A landscape with many valleys, sampled at points; each row gives a point and its height.
A ball rolls from a point to the lowest of its 2 nearest points, and stops where none of them is lower. Distance is the straight distance between rows; heights are no part of it.
Ragi: [-20   8 -41  17  18  -3   5 -26   6  -4   8  -3   7   9  20  22 -22  23
 -35  12]  (h 430)
Kese: [ 51  -4  31   0  27  46 -19   9 -18  63   0 -25  -5  -1  -8 -23  12  18
   5  16]  (h 496)
Zuli: [ 14  14 -19   2  -7  10 -12  19   9  -3  -6  20  24 -20   1  -3   0  -4
  -2   1]  (h 403)
puvu: [-33  -4  -5  15  -5  11   1 -54  19  24  -7 -11  -5  35  -6 -17   6   0
  28  -1]  (h 709)
ronor: [ 40  12  24   5   3   6 -42  37  -3  34  30  13   8 -11  -4  -2  -8 -22
 -31  24]  (h 698)
Varu: [-38 -10 -16   8   3 -22  10 -26   9  -5   0  12  -5  10  -7   8 -16   3
  -4   1]  (h 118)
Kat: [-39 -29 -27 -25 -33  -8  27 -24   4 -65   5  -8   4  19  30  12  10  16
 -13   6]  (h 212)
vogam: [ -6  -9  -5 -15  -3 -28   7 -37  19 -28 -22 -41 -16  35  12  -8   8  13
   8 -20]  (h 236)
Zar: [  3   8 -12  -5  13  -7  -4  30   1   3  10  17  31 -26  22  -1  11 -42
 -34  -1]  (h 383)
kapi: [ 31  14   3 -31   7 -24   5  -6 -16 -24  -9 -22 -12   2  18  17   7  -3
  10 -12]  (h 340)
Gurup: [-24  10 -21  13 -25  16  10 -40  26  -4 -21 -17  -4  32  12 -19  16  20
  35 -10]  (h 695)
mopob: [ 29  22  29   9 -30 -11  -5  63  -7  -8   3  24 -10 -28  -9  10 -17 -15
 -12   5]  (h 727)
Dogog: [-40 -43 -44 -10 -22 -35  22  -7   6 -54  17  13  -1  11  22  15   9   3
 -19 -14]  (h 313)
kife: [ 24  -3  33  21   7   7 -18   2  -5  34   4 -13 -21   8 -26 -19  -5  17
  21   7]  (h 647)
simim: [ -8  10 -17  15  -9  17   0  32 -16  -5  27  42  27 -37   6  16  -4  -7
 -16  17]  (h 569)
Koma: [-27 -25 -39  -5  10   6 -14 -24   5  -4  27  14  32   7  15   0   8 -10
  -1   5]  (h 293)
nos: [-11  14 -31   8   6  -8  15 -38  12 -11 -10 -26  -9  16  25  24 -17  28
 -13   6]  (h 478)
zade: [-23 -18 -57  11  -1 -18   4 -18   9 -27  13  -4   8  10  33  21  -8  20
 -22   6]  (h 372)
Kuz: [ 17 -16  14  22 -11 -22  -7   6  -5   9 -10 -27 -31  17 -11 -28   7  17
  49 -27]  (h 668)
Raros: [ 30   7  40  -4  11 -10 -20  40  -9  28  17  17   6 -19   3 -15   3 -49
 -30   6]  (h 684)
Mig: [-31 -25 -34 -26 -24 -19  18   4   7 -53   1  20  19  -2  15   1  21  -8
  -9 -18]  (h 390)
tep: [-29 -12 -10  24   7 -33   5  33   4   0  21  28  10 -22  -8   8 -12 -28
 -41   1]  (h 645)
Mit: [ -8   6  11  13  16  25  -7  22   2  24  18  24  17 -22 -15  12 -17 -22
 -37  24]  (h 634)
gem: [ 14  11  11 -26 -18 -12  17   6 -22 -18   4  16  -5 -13  -2  20   3 -14
  33  -3]  (h 553)
deg: [  3  11  19 -31   7 -18  24 -20 -10 -29 -20 -32 -24   7   0   9  10   5
  13 -17]  (h 288)
zusup: [-37 -34 -38  -6   7   0   0 -40   2 -19  32  -5  24  17  37   7   8  11
 -20   9]  (h 353)
gikap: [ -2  15 -22 -25  -1  19   1  -6   8 -18 -19   2  27 -10  16  -2  13   4
   2 -11]  (h 347)
busip: [ 48  21  47   2  -9  -8 -23  65  -6  17   1   8  -6 -25   8 -26  -4 -27
 -33  -9]  (h 664)
Romi: [ 43  10   1  16  11 -15  -6  -5  -4  15  -5 -40 -30  15   2  -3  -2  29
  19  -2]  (h 495)
nazan: [ 46  15  28  -3 -24   5  -8  34 -24   5  -3  10 -18  -9  -5  -7  -1   3
  37  -5]  (h 662)
pafed: [-17 -11  10  22  13  34 -20   2  19  32 -13  23  16  -2 -35 -16 -16  -8
  -4  11]  (h 572)
Bude: [-13 -20 -13 -21  -9 -33   6  12   5 -27  -3  25  17 -10   2   1  17 -29
   5 -23]  (h 454)
nutes: [ 24  14 -24  34 -28   6 -10   1  17   2  -9 -16 -17  17   3  -7  -9  27
  37  10]  (h 523)
bipar: [ 51  12  34  16 -11  16 -24  28  -3  27   9  -4 -21  -6 -24  -5 -10  23
   1  19]  (h 637)
binef: [ 48  17  20 -17  19  29  -3  -6 -24  41  -3 -21  -4  -5   6  -2  12  16
  15  14]  (h 511)
gomav: [ 55  15  -5  13  18  10 -36   7   5  29  -4 -23   8   0   7 -14   8  14
  -3   5]  (h 463)
zug: [ -3  10  -9 -15 -31  -4  23 -32   2 -26   0 -33 -19  31  17  13  13   6
  41   5]  (h 336)
boga: [-32   1  16 -41  -4   0  29 -30   2 -38 -28  -9  -5   8  -2   6   9   4
   0 -12]  (h 208)
lag: [ -1  -9  -5  41  -1  -1 -28 -12  26  30  -2  -9  -7  24 -18 -28  -9  13
  19   8]  (h 548)
tobu: [ 35  12  52  17   8  32 -23  48   6  35  -6  -1 -17 -19 -32 -20 -11  19
 -38  -1]  (h 621)
lor: [-61 -23   1 -28 -18  -5  33 -41  -1 -63  -2  -8  -2  28  11  10   3  16
 -26  11]  (h 101)
tig: [ 13  25  21  -2  18  15   3  19  -9  20  -3  12  11 -27 -10   8  -7 -11
 -23  11]  (h 606)
Rop: [-25   4  -5 -22   0  15   8 -49   1  -8   6 -18   9  24  11   2  18   4
  15   9]  (h 453)
redab: [ 35  15  27  19 -30  16  -1  33 -14   7 -14  -1 -34  -5 -20  -9 -11  35
  43  -6]  (h 676)
Niva: [-49 -13 -16   8 -14  -1  19 -37  -2  -2  21  22   2   9  -7  14  -9   8
  16  15]  (h 179)
viv: [ 62  14  43   5 -15   5 -23  50 -18  16  -1   3 -18 -12  -2 -16  -5   6
  -4  -2]  (h 648)
sudu: [-16  -2   7  28  13 -17  -8  30  18  13  -6  23   4 -18 -26  -8 -16 -17
 -35   0]  (h 612)
papem: [ 48   8  17   5  24  34 -35  20   0  45  -2 -10  13  -5   0 -16  10  -3
 -20  15]  (h 480)
zose: [-29 -13  21  -1  23 -18   8 -17   7  16 -23  10 -10   2 -32  -6  -7 -15
  -1 -15]  (h 66)
firut: [ 43  20 -12   5   2  11 -25  31   4  10 -13   1  20 -16  13 -16   9   1
 -10  -9]  (h 438)
tedis: [ 37 -11  45  20 -10  22 -35  25 -11  41  15 -14 -22  13 -24 -47   6  31
  26  -4]  (h 654)
lili: [-48 -19 -21  -7 -13 -13  38  -2 -11 -34  10  35   2 -15   1  25  -7   4
 -10  -8]  (h 435)
liv: [  5   4  -2  15 -22  -3   4 -17  11  -4 -20 -27 -20  30   5 -22  22  17
  55 -23]  (h 680)
moduv: [-25 -19  14 -21  22  -8   0 -12   3   2  -5  11  10   1 -16  -5   9 -35
   0 -13]  (h 126)
feze: [ 55   9  -6  28 -14   2 -22  26   1   9  -5 -29 -20   9  -2 -13  -5  34
  23   2]  (h 508)
Gulab: [-19 -13 -28  25 -24  -1  -4  -9  -5  -5  37  26   3   4  -5  13 -15   8
  23  28]  (h 231)
veza: [ 30  12  46  11  22  27  -6  36 -12  36 -21  -7 -15 -26 -22 -27  -2  23
 -14 -19]  (h 607)
surem: [ 18  -1   5 -20  -7 -33   2  23  -6 -20 -14   9   1 -15   6  -6  13 -28
   6 -31]  (h 494)
Bufol: [-21   7 -28   8  -3   5  25  17 -11 -22  15  31  11 -30  10  30 -12   9
 -18   3]  (h 512)
gafa: [ 16   8  -2  20 -27 -26   3  48  -6 -20   5  20 -17 -17 -17  29 -28   2
   0   9]  (h 703)
Ruk: [-15  -4  -6 -15 -16 -29  32   3 -13 -31   4  15 -15  -9  -8  33  -9  -6
  13  -2]  (h 505)
nena: [-24  -9  -7 -17 -31 -13  14 -46  12 -45  -4 -34 -10  44  20  -5  19   4
  13  -1]  (h 287)
tulus: [-23 -11  25   0  22  22   0 -27   4  33 -12   3  -3   8 -31 -10  -2  -9
  24  -1]  (h 121)
keki: [ 15  24   8 -21 -16  17  21 -31  -5 -15 -10 -37 -12  18  18  -5  23  17
  42  -8]  (h 379)
Sep: [ 16  -5  22 -17  40  18  -5 -11  -7  26 -24 -32  -1   2  -3 -26  19   6
  11 -33]  (h 575)
belu: [  2  11  -2  31 -19 -10  -6  17  13 -11  -3  15 -18   2 -24  10 -30  19
   5  10]  (h 683)
tesiz: [-12   8   7  29  -5   9   9 -51   9  32  -5 -40 -36  41   3 -15  13  15
  34  -4]  (h 721)
nez: [-13 -10 -37 -25 -12 -17   7 -19   3 -46   7 -17   9  13  30  16   9   8
  -6   0]  (h 298)
Toz: [ 55  15   9  11  13 -25 -15  20 -13  10  -1 -26 -21  -7   4   9  -7  10
  -4  -1]  (h 476)
Desu: [-69 -33   3 -24  -6  -5  24 -56  12 -29  -9  -7   3  40  15  -6  -1  11
 -37   4]  (h 198)
tular: [-28  20 -14 -11  15  19  27 -34  -8 -11  -6   2   6  -9   8  25 -12  21
 -14  11]  (h 501)
Lagar: [  9  -5 -27  12 -16 -11 -12  10 -11  -4  40  16  13  -2   8  20 -10  -4
   6  27]  (h 269)
zafu: [-14   4 -20  -6  26  40   0 -27   7  17 -10  -2  26   4   0  -3  -4   2
  -8  12]  (h 693)
diza: [-51 -15  -5 -20  27   9  19 -26 -11  -3  17  15   9  -9  -1  24  -6 -15
 -21   8]  (h 545)
morek: [ -8  21   6  -8  22   0  22 -19  -1  -1 -20  -8  -8  -9  -6  19 -15  13
 -14  -1]  (h 546)
Serev: [-46 -27  -2 -26  27  -2  14  -4   3  -8  -1  15  26  -9   2  -4  15 -48
 -33 -20]  (h 216)
logun: [ 22  34  13   6  24   6   7   8  -9  16 -11  -7  -9 -19 -12  22 -13  19
 -21  11]  (h 579)
vit: [-48  -3  -3 -24  13  22  21 -52   2 -15   7  -5   6  12   7  18  -3   6
  -9  15]  (h 493)
saz: [ -7  -4  34  20  22  18 -21  23  16  29 -17  17   2 -12 -41 -16 -17 -21
 -22  -3]  (h 589)
rifi: [ 23   1  30   5  35  26  -4   7 -15  41 -21 -31 -11  -8 -12 -32   9  31
   7 -24]  (h 590)
dez: [-55 -21 -20 -13   9   2  26   3   2 -29   6  32  28 -19  16   1  14 -18
 -36 -17]  (h 325)
sevu: [ 41  19  49   5   4  46 -27  57   4  42  -3   1   1 -22  -6 -24   3  -8
 -54   6]  (h 638)
dunu: [ -7  11  -4  16   8  22  -6  40  -3  17  40  33  32 -31   9   7  -2 -28
 -50  25]  (h 619)
dopok: [-30   7 -16 -29   8  15  19  -8   0 -29  -9  14  27 -23  15   9  11  -6
 -17  -7]  (h 273)
difi: [ 26  25 -20   3 -17  15  -1  14  -7 -14  -4   9   8 -15  10  17  -5  13
  19  13]  (h 445)
Fevu: [ 14  11  25  -4  22  30  10 -35 -14  44  -3 -28 -13  13 -12  -6  12  15
  28   9]  (h 531)
Gune: [ 18  15  13 -18 -23  14   6  -8 -18   1   7   5  -6  -3  -4   9   6  -1
  51  13]  (h 585)
sabos: [-35  -8  20 -20  18 -10  20 -39   7  -8 -28 -10 -14  16 -14  -4   1  -3
  -1 -15]  (h 132)
Bolo: [ 14   2 -29  33 -14  -9 -27  -9  19  10  10 -12   1  24   4  -6  -6   9
  20  19]  (h 536)
pimi: [ 19  20  -4 -18   4  18   4 -31  -1   6   0 -27   7  10  15   1  16  13
  26   9]  (h 415)
dode: [  6   1  -7  23 -41 -13  -5  28  10 -14 -12  16 -17   2 -19   3 -16  11
  41   1]  (h 669)
Vuvun: [ -6  -4  -6 -13 -16   4  -6 -19  -6   0  18  17  13   5  -4  -5  13 -15
  47  12]  (h 608)
nazu: [-28 -12  -4  35  -5  10 -18 -18  25  27  -4  22   6  16 -22 -16 -19  11
   5  14]  (h 558)
buvo: [-18  -9  -8   2  38  39  -8  -1   5  29   0  10  30  -9  -6   8 -10 -28
 -30  13]  (h 665)
pabef: [-14 -14  -1 -26  23 -15   4  12  -9   2  23  12  29 -19  17  -1  17 -59
 -29  -3]  (h 314)
bino: [ 21 -14  45  19  26   1 -35  30   5  40   2  -3  -5  -4 -33 -25  -8 -24
 -22  -6]  (h 604)
Mezo: [-11 -12 -35 -10 -31  -3  -5  -7   2 -28  14  20  22   4  15   4  11  -7
  29  -2]  (h 630)
Vupiz: [ 13  -3  23   1   4  -8 -14  -5  -4  16  -6  -6  -9   8 -17 -16   8  -2
  33 -15]  (h 657)
nulam: [ 27  11  16 -11  18 -27  -6  32  -6   6 -16   1   5 -22  15 -11  11 -33
 -21 -27]  (h 530)
kun: [-21 -14 -19   8  -9 -46  21  31 -10 -22  30  28  -3 -24   0  24  -8 -25
 -26  -4]  (h 682)
Bevas: [ 31  13  -3   1  12 -31 -10  21  -9  -1   8  -4  -7  -8   2  20  -6 -14
 -20   5]  (h 450)
Bemu: [-16  -7 -17   3 -10 -32  12 -20  16 -17 -15 -13 -18  21  -4   4  -4   5
  15 -14]  (h 183)
mil: [ 28   4  24 -11  26   0  -9  15  -7  13 -23 -12   2 -15   5 -20  16 -11
  -3 -29]  (h 555)
revek: [ 19  -2 -27   1  -7 -49   1  28  -7 -27   9   0  -5  -9  16  26 -11 -20
 -13   2]  (h 410)
Pato: [ 11  -7 -47  -4 -17 -26   3  13  -1 -38  10  -5   0   5  25  29  -7   2
   8   3]  (h 363)
Muz: [-63 -42 -18  -6  11  -8   6 -53  15  -2   1   2   9  31  10  -4  -9  -3
 -25   0]  (h 268)
kog: [  0 -13 -16  -1 -37 -19   6  13   7 -24  -3  18  -5   3  -6   0   2  -6
  47 -10]  (h 653)

Two balls start at each pair of points below. Name the first point that both come to, or write none.
morek and belu -> none
tep and buvo -> none
dode and feze -> none
veza and tig -> none
diza and Mit -> vit

Where does a ball stop that starts at each point below?
tobu -> lor
bino -> lor
Romi -> lor
gafa -> lili
logun -> Varu
Fevu -> Varu
